A landscape with many valleys, sampled at points; each row gives a point and its height.
A ball rolls from a point to the lowest of its 4 nearest points, and stops where none of them is lower. Distance is the straight distance between rows; heights are no part of it.
<937>: [104 116 138  92 104 135 108 137 112 168  92 130 115 167 155 108 169 115
 114 146 161 103 119 115 134 158 119 134  73 145 154 138 119 137 125 149
 153 105 166 144  98  81 119  89]  h=553
<318>: [149 127 131 163 156 126 139 121 151  61 178 117 145  82  79 144  73 135
 130  92  46 132 144 141 104  96 136 106 199 129 101  85 124 156 119  91
 117 151  59 136 164 190 171 167]  h=523
<1356>: [139 132 112 113 114 139 127 138 120 137 106 127 123 131 155 133 145 122
 133 107 147 128 126 130 151 147 130 135 104 138 125 125 122 121 112 144
 143 117 138 134 111 101 113 108]  h=571
<256>: [143 116 102 144 135 149 123 117 147  79 154 117 169 104 115 125 109 144
 130 118  94 134 139 139 153 113 140 145 151 126 102  96 119 151 117 105
 143 128  94 119 146 170 166 158]  h=356
<501>: [127 122 114  94 124 138 105 118 130 146 130 108 141 153 137 121 165 107
 137 152 166 132 138 104 136 150 133 131 105 129 147 135 118 141 117 125
 147  99 141 137 107 102 126  98]  h=608
<1309>: [129 120  97 110 130 140 109 112 133 137 119 108 142 161 138 116 169 117
 144 149 142 143 146 115 150 139 129 143 111 131 143 126 113 141 118 117
 152 101 132 123 100 115 142 116]  h=610
<548>: [136 127 119 129 121 132 139 147 114 137 103 142 131 114 152 124 129 135
 114 105 150 130 118 143 145 142 134 124 126 126 116 136 122 113 122 152
 134 137 134 134 116 116 108 118]  h=500
<33>: [140 114 107 161 164 145 118 108 141  71 179 109 169 130 112 120 126 142
 158 136  84 138 141 131 156 108 146 127 144 130 111  91 112 161 110  99
 132 129  84 116 157 189 215 180]  h=320
<689>: [134 124 114 126 111 136 131 134 123 130 118 111 136 128 155 126 132 123
 121 110 146 128 133 132 150 136 138 133 117 125 111 136 124 122 114 136
 134 124 127 133 112 108 120 110]  h=587
<304>: [136 141 144 131 141 112 158 140 125 143 106 136 102 100 121 123  98 143
 108 103 136 132 117 159 109 117 119 108 157 111 123 162 157 100 124 163
  90 150 135 126 126 129  78 118]  h=351
<1258>: [154 125 111 132 123 133 129 124 135 105 148 119 164 102 131 130 107 128
 122 116 116 142 139 137 144 123 143 139 148 131 111 101 124 139 105 119
 131 122 105 121 132 148 138 131]  h=515
<1117>: [135 122 116 122 131 117  87 115 137 168 158 115 128 191 132 105 196 106
 137 182 140 142 154  64 134 142 151 133 105 119 172 122 115 151 116 118
 176 108 139 112 113 122 123  99]  h=593
<1283>: [ 96 112 154  97 100 130 122 145 113 177  91 156 104 171 154 130 169 120
 108 150 162  92 109 114 140 163 103 130  60 156 156 140 110 120 147 147
 150 110 172 148 114  69 108  91]  h=400
<1054>: [117 119 138  97 128 124 110 127 125 161 110 116 128 167 141 116 176 118
 122 163 164 107 127 106 137 151 111 134  81 139 161 132 129 138 122 138
 150 101 164 143 104  81 123  87]  h=581
<793>: [139 159 125 143 145 109 156 118 143 102 124 115 114  84  98 146  71 132
 125  82 109 146 133 162  88  84 119 107 202 123 113 138 160 132 111 124
  71 133 104 119 127 157  92 142]  h=408
<279>: [121 120 119 106 116 146 113 123 123 146 107 118 142 147 149 122 152 113
 128 133 158 123 135 113 142 150 124 134  91 136 141 130 124 125 115 139
 154 101 145 135 101  94 121  92]  h=579
<599>: [139 106 104 168 180 140 116 103 131  53 194  98 161 129 107 110 126 119
 172 134  94 131 134 136 143 106 145 121 133 131 125  96 110 167 110  93
 128 111  83 131 169 202 243 178]  h=435
<776>: [123 139 151 131 125 118 156 153 109 153 109 156  95 120 135 128 101 140
 114 115 152 117  98 153 137 132 118 120 129 120 124 165 152  94 143 164
 117 159 147 124 134 120  80 115]  h=299
<1273>: [144 118  99 140 143 157 119 106 151  78 166 116 171 115 107 125 125 128
 145 135  95 145 142 132 156 107 145 140 141 130 108  93 114 154 119 100
 138 112  92 112 143 183 194 168]  h=269
<762>: [143 134 112 139 122 129 121 126 139 108 145 111 153  95 121 133 107 136
 122 119 105 150 142 134 141 119 138 133 155 132 101 108 132 137 110 123
 125 144  99 121 129 154 134 143]  h=536
<549>: [151 114 124 155 138 144 141 111 145  63 167 110 158  89 110 139  87 139
 130 113  68 136 133 140 129 110 145 129 175 122 103  84 128 152 114  96
 135 128  64 126 155 182 189 164]  h=446
<1099>: [120 119 154 120 113 118  89 140 110 193 138 132 110 200 157 101 208 116
 111 205 167 121 130  67 135 156 135 115  67 132 177 147 123 156 130 143
 167 106 168 125 110  90 117  84]  h=477
<3>: [120 121  87 134 146 136  98  93 144 105 173 100 149 144 116 106 173  98
 168 149 112 142 155 103 137 123 143 143 115 121 130  97 105 159 121  81
 153  99  97 107 145 163 196 176]  h=291
<420>: [120 142 156 117 131 121 173 140 123 147 105 137 101  98  96 134  92 145
 111 106 139 119  95 169 108 115 101 106 168 115 123 161 162 106 140 149
  69 146 144 124 127 124  69 132]  h=554
<1022>: [120 131 140 128 103 122 146 144 104 159  88 156  97 131 158 135 122 129
 111 109 152 115 100 150 142 143 117 121 104 122 121 152 127  93 135 164
 126 150 151 138 130 103  94 109]  h=420
<491>: [151 154 114 156 154 117 136 112 154  91 139 118 121  72  90 155  62 137
 133  82  75 147 146 136  80  95 123 108 214 106 101 119 145 136 116 109
  95 145  87 122 138 165 113 161]  h=432
<277>: [137 107 113 165 177 151 123 108 140  51 192 102 174 121 105 117 122 134
 164 133  82 127 146 145 150 107 133 123 135 125 115  93 116 164 109  89
 129 117  78 128 168 196 233 185]  h=332
<82>: [ 88 111 154  94 107 134 115 133 111 188  88 147 108 180 150 109 181 129
 113 174 170  97 113  99 133 150 105 136  64 157 172 139 121 137 139 143
 153 109 173 156 109  71 105  87]  h=402
<1264>: [144 104 117 170 170 158 130 106 139  46 202 107 163 108  98 125 105 136
 149 134  68 124 136 151 136 103 139 118 160 121 111  84 115 164 109  95
 125 124  64 136 174 202 238 177]  h=308
<979>: [107 138 160 125 101 117 147 152  93 170  90 181  95 129 155 140 125 139
 112 125 162 105  93 144 135 146 107 138  93 138 128 172 122  71 178 159
 115 153 178 140 135  89  79 133]  h=450
<59>: [149  99  98 163 190 144 122 110 133  46 214  99 162 124  99 104 130 119
 163 129  88 131 133 151 150 102 136 111 148 126 133  91 111 187 103  90
 130 113  67 138 176 209 252 179]  h=389
<610>: [110 121 127 100 107 131 124 138 103 149  87 146 109 142 158 136 147 111
 121 115 162 101 111 125 143 170 115 126  87 141 132 137 119 104 127 161
 139 118 156 140 115  97 107 108]  h=161
<591>: [132 151 117 157 159 114 146 112 162  62 142 126 121  65  75 163  55 123
 144  76  72 149 135 143  68  76 121 115 211 110  85 110 158 136 118  94
  76 143  67 118 150 179 133 180]  h=468
<1187>: [105 148 164 119  91 105 146 151  98 189  77 194 104 129 156 141 123 140
 118 134 171 117  97 130 126 147 115 143  78 153 143 180 111  69 200 139
 116 153 189 135 144  67  61 113]  h=231
<1091>: [115 110 120 101 124 132 110 118 117 151 111 117 122 178 145 112 174 113
 127 160 151 120 128  99 127 153 124 137  80 140 155 134 122 141 128 136
 147 100 150 135 103  87 125 103]  h=665
<1275>: [113 119 153 104 117 111  99 133 117 182 122 125 102 194 151 107 199 115
 112 195 168 123 135  81 127 158 129 127  73 135 179 134 118 148 128 143
 168 102 171 145 114  89 119  79]  h=396
<400>: [ 87 124 170  97  89 135 119 140 119 191  81 157 101 173 159 124 174 120
 113 156 168  94 107  99 130 172 116 145  62 171 171 146 110 125 153 138
 146 120 182 155 122  58 107  86]  h=478
<581>: [135 151 119 160 145 125 144 108 160  53 130 110 116  57  75 167  49 121
 162  58  95 156 130 158  75  68 115 118 226 111  90 122 169 141 116  87
  45 133 108 104 135 165 123 182]  h=683
<871>: [146 130 117 145 139 133 126 120 143  77 160 114 166  84 108 132 101 143
 127 123  73 143 151 135 138 121 145 137 170 120  98 104 121 149 112 114
 137 130  90 121 133 171 152 151]  h=428
<1037>: [150 148 112 171 160 120 143 121 153  70 156 117 137  77  78 149  68 126
 129  85  53 147 141 141  72  90 123 116 205 118  95  94 145 138 119  90
 101 158  65 123 149 179 144 165]  h=451
<821>: [138 154 129 138 149 117 156 120 153  93 115 102 118  74  87 161  72 121
 139  78 120 139 126 159  70  75 117 110 212 116 102 137 173 134 121 115
  44 138 111 119 121 139  91 157]  h=421
<986>: [124 130 130 126 108 122 139 146 104 151 102 147 113 129 154 126 119 131
 115 102 152 125 106 148 139 148 128 126 106 136 127 150 132  96 136 161
 128 134 158 144 121 110  97 107]  h=298
<488>: [127 114 116 107 126 124  95 121 123 169 137 109 126 179 135 106 193 111
 130 191 155 133 144  76 121 147 136 125  97 129 162 128 127 146 116 120
 166  93 152 116 100  95 130  94]  h=614
<1096>: [139 116 130 163 152 141 130 114 150  52 174 117 167  96  88 132  86 141
 129 112  65 134 140 149 131 104 135 122 176 124  99  81 118 158 115  96
 130 125  68 133 162 190 201 165]  h=388
<1385>: [123 140 139 135 126 117 150 149 113 140 106 152 102 116 134 129  98 142
 118 106 139 118 112 159 125 135 122 108 140 109 117 156 146  96 140 174
 111 152 139 129 122 125  87 110]  h=274
<328>: [108 123 144 112 101 124 132 151 100 154  75 161 100 145 167 139 151 124
 123 113 165  98 117 129 139 153 110 126  75 148 134 140 116  99 140 154
 137 131 163 143 119  79  96 100]  h=118
<694>: [145 127 117 126 123 138 130 131 125 124 126 117 145 115 143 132 128 121
 124 107 132 141 143 140 144 131 133 139 128 125 107 115 125 126 114 134
 133 121 120 124 107 136 128 117]  h=623
<419>: [131 117 107 112 114 150 118 121 129 124 114 113 146 141 142 126 148 113
 137 123 153 130 140 118 149 138 127 142 115 126 129 120 121 133 106 130
 140 117 126 135 106 116 125 114]  h=552
<724>: [138 126  96 135 139 146 110 107 141  85 165 114 162 133 135 117 134 127
 158 135 111 141 150 124 160 119 143 144 126 123 118 103 114 142 117 100
 151 117 106 119 141 158 175 160]  h=491
<1296>: [125 119 135 121 127 116  83 131 112 188 150 110 110 207 153  90 203 121
 121 202 167 130 143  65 126 151 149 111  74 122 173 135 118 145 122 134
 166 104 149 128 102 106 128  80]  h=107
<55>: [116 117 126  96 118 128 121 128 126 161 107 123 116 163 154 124 160 115
 118 136 163 112 117 113 141 150 116 125  84 141 142 139 126 130 116 133
 145  96 144 141 103  84 121 104]  h=619
<698>: [112 112 138 103 115 128 100 135 118 167 107 116 123 168 151 118 177 111
 121 169 162 118 123  88 130 158 117 134  78 143 166 141 129 144 120 136
 157 105 155 140 103  81 122  88]  h=576
<462>: [127 148 142 127 140 115 163 127 151 127 117 114  98  99  89 147  80 138
 123  95 132 132 118 170  93  97 117 106 188 108 126 156 161 110 122 149
  67 143 132 112 114 132  76 130]  h=656
<822>: [105 140 157 114  92 119 141 154 105 183  77 188  88 135 159 137 138 133
 125 126 158 107  97 120 130 154 113 143  78 155 141 168 108  70 192 152
 124 154 190 137 151  69  82 112]  h=293
<1004>: [141 138 134 140 134 123 151 142 129 126 119 130 110 102 120 128  97 143
 113 101 120 136 121 147 130 117 141 123 157 105 114 140 136 101 116 157
 110 153 129 132 128 134 102 120]  h=509
<441>: [ 94 117 164  96 101 134 115 142 123 190  87 150 104 180 152 109 177 117
 108 184 169 102 100  96 136 163 100 143  65 159 163 148 124 129 149 139
 158 107 175 157 109  67 114  91]  h=440
<841>: [128 114  99 159 164 142 104 103 132  72 188 110 158 134 109 115 146 124
 173 151  99 131 151 133 143 101 139 125 136 124 121  95 111 168 124  91
 131 109  86 117 153 191 227 179]  h=596
<1239>: [110 132 150 121 107 120 145 158  92 169  91 171  83 132 162 131 129 138
 118 118 153 103  92 135 137 152 116 125  88 136 133 153 120  81 162 160
 126 146 178 139 132  91  95 108]  h=449
<699>: [144 125 123 161 149 137 140 110 151  59 165 116 161  95  97 135  91 146
 131 114  60 136 144 139 126 100 138 125 178 117  98  87 120 149 107  92
 125 142  69 127 159 196 180 154]  h=430
<430>: [105 120 151  88 119 133 104 134 115 183 101 131 109 181 147 111 183 117
 121 176 165 116 124  99 126 151 116 132  74 138 163 133 123 147 119 145
 149  98 172 141 101  69 120  86]  h=489
<166>: [126 113  91 145 157 138 107  91 143  85 177 106 150 134 119 114 154 109
 175 135  96 140 147 117 137 121 151 138 124 122 123  96 112 157 117  88
 144 105  94 115 157 184 218 183]  h=418
<1246>: [135 126 106 113 129 126  86 111 136 159 158 102 145 190 123 114 186  97
 140 172 137 135 151  68 127 142 148 134 109 118 164 118 110 148 122  99
 171 109 128 113 113 132 155 116]  h=618
<1170>: [125 117 119 116 127 114  88 129 120 172 148 109 122 198 147  94 197 111
 122 199 155 131 147  75 134 152 145 112  93 124 177 127 116 148 119 125
 167 110 139 122 105 103 120  96]  h=490
<336>: [132 122  91 115 135 133  99 102 137 130 137 104 144 160 131 119 164 111
 147 147 130 144 148  97 130 132 141 144 116 130 136 112 125 146 119 106
 144 102 125 114 114 137 153 129]  h=583
<873>: [116 119 125 100 112 129 114 134 113 159 103 132 124 166 156 120 166 116
 126 145 159 101 118 113 139 165 112 133  80 151 153 125 121 128 124 138
 144 105 157 144 102  83 124  88]  h=594
<953>: [143 130 114 121 115 132 123 130 123 123 111 118 141 116 148 129 123 130
 118 117 136 127 135 137 157 140 136 137 114 126 113 113 120 120 106 137
 140 130 127 133 111 121 129 121]  h=595
<150>: [119 122 163 117 112 121  89 136 102 211 122 136  98 201 157  89 215 120
 110 203 176 119 124  75 133 159 125 117  61 141 170 149 128 150 137 149
 176 115 182 138 111  81 116  79]  h=425
<177>: [134 126 136 130 118 124 151 151 109 125 113 131 119 101 143 123 113 142
 110 102 131 131 123 145 141 123 121 115 136 112 128 149 138 105 115 156
 125 142 127 135 124 119 101 109]  h=413
<676>: [129 120 114 112 122 145 129 131 122 137 109 113 135 141 152 123 154 123
 133 123 159 122 138 119 151 148 126 139 106 130 120 126 122 127 117 136
 136 109 146 136 102 109 128 111]  h=559
<746>: [ 89 126 170 106  89 124 126 144 100 181  83 184  95 140 161 141 144 126
 114 123 164  90  98 118 133 158 106 150  67 159 139 154 101  79 172 149
 139 142 183 147 133  67  98 112]  h=226
<89>: [108 137 162 134 120 118 162 148 104 168  95 164  99 111 131 138 105 149
 123 124 158 117  87 158 117 133 114 116 118 125 126 173 146  83 156 169
  97 159 159 117 135 110  78 127]  h=333
<121>: [135 121  99 121 126 143 114 112 134 114 132 114 156 137 133 122 137 118
 133 121 132 145 145 120 151 132 137 146 119 132 120 113 128 139 112 112
 136 119 119 126 111 138 146 131]  h=531
<778>: [150 132 114 134 121 137 134 135 129 102 136 113 144  99 125 132 106 136
 118 104 106 142 145 142 138 131 141 124 153 119 107 119 119 125 111 138
 140 132 107 132 121 146 126 121]  h=649
<519>: [130 104 100 144 155 157 113 102 143  82 177 106 165 125 120 117 130 130
 154 135  88 143 137 132 146 109 136 135 140 132 105  96 106 149 123  90
 140 118  88 127 158 182 206 167]  h=310
<443>: [109 145 161 114  99 107 148 151  96 185  80 196  95 129 151 147 121 140
 112 133 169 112  92 141 123 138 120 142  84 149 136 185 120  62 204 161
 109 161 195 126 149  69  77 120]  h=36
<916>: [137 139 142 132 137 105 163 135 148 129 118 123 109  92  94 123  78 140
 124  91 121 140 118 166  93 106 119 111 188 102 119 156 162 123 126 144
  84 147 121 121 118 145  85 120]  h=532
<805>: [106 138 159 127 111 120 154 156 100 173  87 171  88 121 150 130 119 131
 113 124 156 110  87 147 132 133 106 130 106 128 129 168 134  80 168 176
 113 162 171 135 140 107  83 129]  h=387
<1075>: [153 155 125 145 144 113 149 121 148  97 135 116 121  89  98 148  78 134
 121  82  95 145 135 145 100  98 134 127 195 109 117 138 157 119 114 132
 101 149  98 125 125 154 103 136]  h=407
<1078>: [124 121 101 102 134 133 105 124 131 158 130 112 123 181 134 113 187 105
 135 166 156 130 146  96 129 140 138 135  89 134 165 129 126 142 118 122
 153 102 147 133  99 107 133 102]  h=635
<447>: [132 118  86 127 146 131  95 100 144 128 166 106 152 162 117 111 177  98
 159 157 113 136 152  89 120 129 146 136 118 123 144  99 109 156 124  94
 156 101 113 104 133 153 178 155]  h=395
<34>: [154 144 114 158 150 111 147 115 153  77 154 112 135  80  70 146  64 135
 130  85  63 146 148 136  95  98 131 111 207 112  95 103 144 141 115  94
 101 154  77 118 151 172 135 156]  h=447
<1230>: [141 140 120 139 123 130 139 137 120 117 127 128 132 105 137 123 109 129
 115 105 116 134 130 145 140 135 143 123 149 113 111 131 132 107 114 145
 121 138 123 125 115 141 108 121]  h=625
<358>: [106 138 150 114  94 116 138 154  97 175  80 177  98 143 159 145 141 127
 123 122 162 103 105 130 131 156 105 134  69 149 136 147 107  87 170 151
 140 141 181 143 131  73  86 108]  h=317
<1334>: [127 157 116 153 150 118 150 107 166  71 129 108 131  61  70 163  52 130
 152  69  94 159 137 153  76  66 112 108 215 109  94 127 171 142 113  94
  53 143 100 101 125 164 112 171]  h=492
<504>: [139 122 107 133 133 146 118 122 138  89 147 109 165 117 125 125 115 134
 144 125 112 142 138 121 157 112 145 144 135 132 105 102 119 147 114 108
 138 125 101 114 132 151 164 151]  h=414
<404>: [136 145 119 158 151 109 144 112 148  76 148 118 126  82  74 154  66 129
 133  81  61 152 142 139  80  84 130 110 207 111 101  99 150 135 126  95
  91 147  65 123 141 177 134 163]  h=441
<153>: [116 118 136 102 125 127 101 135 118 184 121 118 114 191 147 104 195 113
 113 189 172 125 136  80 125 157 132 128  80 123 173 140 128 140 123 132
 165 106 155 129 107  93 120  79]  h=198
<128>: [142 130 106 137 130 139 116 106 148 100 154 106 171 126 135 126 128 126
 146 128 105 143 153 120 156 123 146 145 133 125 113 106 118 145 116 106
 142 113  95 117 132 153 163 159]  h=470
<332>: [150 127 119 154 128 126 136 124 138  91 162 116 159  88 109 134  89 144
 114 110  80 145 146 135 117 110 142 124 181 120  97 101 127 137 109 111
 129 151  87 122 139 170 147 150]  h=541
<1097>: [136 150 113 155 151 110 147 107 170  62 139 102 126  65  76 167  52 122
 153  74  85 157 135 153  66  67 120 117 223 111  99 120 167 144 118  89
  51 137  92 113 144 170 123 174]  h=590
<713>: [138 125  94 123 141 145 107 106 144 104 142 100 161 134 131 123 142 120
 148 137 121 132 150 109 157 129 141 143 119 126 121 113 112 149 113 100
 149 113  96 118 122 139 157 144]  h=476
<348>: [152 128 119 161 133 132 133 128 139  80 157 114 150  89 106 136  83 139
 126 110  70 138 137 136 118 104 138 129 178 117 104  95 127 144 116 110
 131 141  72 123 146 187 162 158]  h=551
<351>: [143 114 115 163 163 157 121 111 142  65 186 106 167 113 105 127 112 133
 150 133  73 135 142 147 141  98 135 127 150 130 106  81 120 168 115  89
 127 114  74 123 159 194 220 182]  h=245
<1043>: [153 145 121 156 132 113 149 126 157  90 146 120 136  82  93 149  81 137
 108  93  76 139 142 140 100  99 136 121 199 113 108 109 140 132 115 109
 111 146  90 118 145 172 132 143]  h=452
<888>: [146 146 124 141 151 103 147 112 156  87 144 110 131  74  90 146  70 134
 117  87  83 152 153 146  91  98 129 115 199 105 110 113 155 131 118 114
  95 144  88 118 123 154 113 141]  h=423
<483>: [129 114 102 101 128 143  98 122 140 144 140 109 145 174 141 116 174 106
 139 163 154 135 148  95 132 137 135 143 105 122 157 129 121 151 109 114
 153  99 129 126  98 114 123 108]  h=626
<878>: [135 126  96 104 136 124  99 101 135 139 140 107 144 166 129 116 169 109
 147 154 147 136 147  97 123 147 138 147 114 129 144 114 113 150 111 106
 153 103 124 126 118 111 139 120]  h=609
<533>: [122 107  95 159 186 129 105  92 125  66 195 114 153 139 106 103 159 111
 175 144 100 134 137 125 128 107 146 110 129 118 133  88 114 164 113  82
 130 102  89 116 166 191 238 179]  h=560
<661>: [131 145 145 134 147 118 160 128 132 131 112 122  99  93 103 147  86 140
 115 103 133 125 112 170 101 110 114 116 183 109 114 157 167 118 129 155
  73 154 140 117 124 131  75 130]  h=722
<159>: [108 157 172 116  91 113 144 151 101 192  86 199 104 119 149 139 123 142
 113 139 180 116 103 136 129 136 114 149  85 154 130 196 114  60 213 150
  99 160 204 117 151  69  59 125]  h=233
<1063>: [160 133 127 148 138 121 141 125 143  79 161 116 145  85  92 143  71 135
 125  99  74 142 152 141 111  97 151 123 192 120 100  97 136 137 127 110
 118 148  71 130 143 167 146 157]  h=527
<440>: [138 143 129 130 136 103 152 126 152 113 124 115 117  82  97 136  85 144
 120  91 102 153 126 155  91 105 134 108 188 105 117 134 147 125 118 138
  96 145 103 123 125 149  96 127]  h=369
<751>: [136 112 118 159 152 143 125 111 147  69 177 115 167 114 115 119 113 140
 145 130  82 136 137 139 149 108 134 133 151 127 105  89 118 153 120  89
 145 129  72 122 153 186 198 163]  h=141
<668>: [144 129 122 126 111 132 138 133 119 123 116 122 132 112 144 136 119 133
 127 103 141 122 128 142 151 133 133 130 123 121 115 130 121 115 106 153
 125 131 132 126 115 124 110 112]  h=567
<141>: [ 97 125 157  92  88 122 120 149 114 187  76 171 100 162 160 137 163 135
 109 144 162  93 104 116 128 168 114 137  55 161 157 147 100 102 166 137
 145 129 191 148 121  55 109 109]  h=403
<695>: [149 107 127 162 162 147 140 113 144  52 192 117 171 104  97 131  85 142
 135 122  66 128 143 144 126  97 136 115 179 129 101  80 121 156 100  94
 128 131  73 136 164 198 209 170]  h=352
<1388>: [ 87 115 167  90 107 127 106 145 111 197  97 137 101 191 157 111 191 123
 117 188 174 103 119  84 122 155 109 137  66 149 174 135 121 141 142 148
 167 110 192 138 116  67 112  82]  h=281
<363>: [151 124 122 143 133 143 130 115 142  71 163 104 167  98 111 135  99 141
 129 118  80 143 141 136 138 110 151 136 158 130 100  92 119 152 116  98
 139 135  89 121 152 175 172 158]  h=397
<54>: [ 98 115 159  92  92 127 129 142 113 178  82 168 108 157 160 135 158 119
 104 140 158  92 112 119 134 158 112 136  63 162 157 146 104 109 159 145
 142 128 179 155 128  66 100 107]  h=343
<1083>: [139 127 102 129 124 140 118 112 136 108 143 111 164 116 137 131 127 121
 141 125 115 134 146 133 145 133 142 142 135 126 106 112 119 137 110 115
 139 117 105 119 117 149 145 130]  h=538
<1325>: [106 143 165 129 113 114 166 155 112 159  99 144 100 115 126 138  92 156
 119 125 146 109  89 165 112 119 106 121 150 119 132 170 161 100 151 163
  82 161 167 127 135 109  58 131]  h=373
<203>: [113 130 145 121  96 122 138 152 102 167  83 171  90 138 142 135 121 139
 124 116 155 113  99 152 137 138 117 128  99 134 131 165 130  82 159 179
 129 142 169 136 133  99  90 111]  h=463
<354>: [124 122 124 111 117 137 127 139 118 144 105 131 134 137 159 137 143 113
 133 123 159 117 128 127 144 151 129 135  94 138 134 128 122 122 118 134
 135 108 143 138 111 104 121 102]  h=572
<1301>: [120 137 163 129 130 118 165 152 117 152 102 148  92 114 120 143  93 148
 106 122 147 115 101 164 109 118 107 121 148 116 127 169 163  99 155 162
  88 160 153 120 128 120  69 119]  h=340
<1107>: [108 117 141  94  98 144 132 133 110 169  88 149 107 157 162 141 159 118
 124 123 168  99 110 133 137 160 110 140  81 154 149 138 115 107 138 145
 148 124 161 154 116  72 115 100]  h=257
<122>: [129 126  94 125 146 144 100  97 141 106 154  96 163 147 127 117 150 114
 159 149 115 139 155 104 149 129 139 144 122 132 119 106 113 150 119  95
 150 103 104 106 128 155 178 160]  h=393
<188>: [140 119  96 117 121 145 108 113 134 114 132 108 159 140 139 132 147 116
 147 136 136 142 144 112 153 135 139 134 113 132 123 113 124 135 117 117
 144 101 122 123 106 127 151 130]  h=550
<538>: [127 144 144 132 137 112 157 143 145 134 118 123  99  91 107 126  88 147
 109  98 123 135 119 155 102 111 130 112 172 105 112 149 160 121 120 158
  92 151 123 121 114 138  87 116]  h=507
<1317>: [113 112 161 105 119 118  97 135 116 187 118 136 103 205 156 101 198 119
 111 208 179 118 117  89 135 146 119 120  69 150 180 138 128 145 142 144
 176 108 169 141 109  78 117  84]  h=426
<317>: [147 142 135 142 125 120 140 145 131 120 126 132 125  97 130 126 102 134
  99 103 120 139 132 155 133 124 134 121 153 104 107 135 137 121 110 149
 114 146 117 129 117 138  98 123]  h=597
<645>: [ 99 138 162 133 104 117 149 164  93 178  79 181  89 128 154 140 116 149
 110 114 166 115  87 145 131 140 100 136  93 143 124 179 138  80 181 175
 106 160 179 132 141  90  77 123]  h=439
<1281>: [154 147 122 140 137 118 140 133 134  96 143 118 137  86 107 138  86 138
 113  97  96 144 133 144 110 109 144 124 186 106 102 122 138 122 109 128
 113 139  95 119 135 162 106 131]  h=445
<201>: [132 123 104 114 132 119  93 122 130 156 139 111 130 174 132 106 189 105
 136 183 151 134 156  75 127 150 140 132  99 119 174 121 121 150 122 121
 161 104 136 117 105 107 136 104]  h=592
<950>: [121 139 136 120 109 130 146 155 112 138 105 155 110 110 146 129 113 147
 118 110 140 121 111 151 139 138 126 117 122 108 116 149 140  99 127 159
 121 148 145 133 116 115  94 117]  h=327
<204>: [146 149 127 135 131 110 154 138 148 118 134 124 129  91 105 137  81 138
 117 102 105 142 130 150 103 112 137 117 167 104 113 140 152 117 113 144
 101 142 105 123 132 142  93 116]  h=243
<983>: [150 139 127 135 125 123 152 150 129 109 134 124 139  84 123 134  92 142
 115 102 119 146 139 142 128 120 145 122 164 111 114 127 145 115 110 137
 121 140 104 122 125 144 109 125]  h=514
<1345>: [107 102 161 103 119 124  99 143 113 204 114 128  96 200 152  98 202 123
 118 190 179 117 111  90 125 163 121 123  55 149 183 144 121 154 141 141
 172 105 177 141 112  78 108  75]  h=390
<1109>: [115 132 179 122 113 117 157 149 107 164  86 165  87 113 135 137 100 149
 112 131 158 116  89 155 120 126 111 127 129 135 135 181 149  89 180 157
  92 161 183 125 142 101  50 142]  h=383
<439>: [102 132 163 110  82 114 132 146 100 189  71 190  94 143 163 146 144 134
 112 129 159  95  97 125 127 156 103 144  68 162 151 157  97  68 184 146
 131 140 193 141 135  56  86 119]  h=364
<944>: [152 125 105 139 133 144 124 117 146  91 158 119 157 108 114 128 109 140
 127 122 106 148 149 138 145 118 146 134 148 116  96  97 120 135 113 112
 136 137  94 114 131 152 145 144]  h=424
<650>: [100 146 170 129 109 115 154 152  98 180  96 179  93 117 141 132 113 147
 115 125 159 120  96 144 125 149  95 132 106 136 131 179 142  79 193 156
  96 164 185 124 147  91  55 131]  h=436

Where does a ball stop that starts at each point below?
<873> -> <1388>
<348> -> <751>
<1091> -> <1388>
<1063> -> <204>
<404> -> <204>

Call two points neighbours if one is among the 4 nearest of the other. Go from one point of each pair to the other, from neighbour to neighbour, staying as low as possible. Name the highest point that can't be avoided.
<256> and <204> -> <318>
<328> and <746> -> <358>
<443> and <1388> -> <82>
<751> and <3> -> <166>
<746> and <443> -> <822>
<1388> and <1296> -> <1275>
<1385> and <986> -> <950>
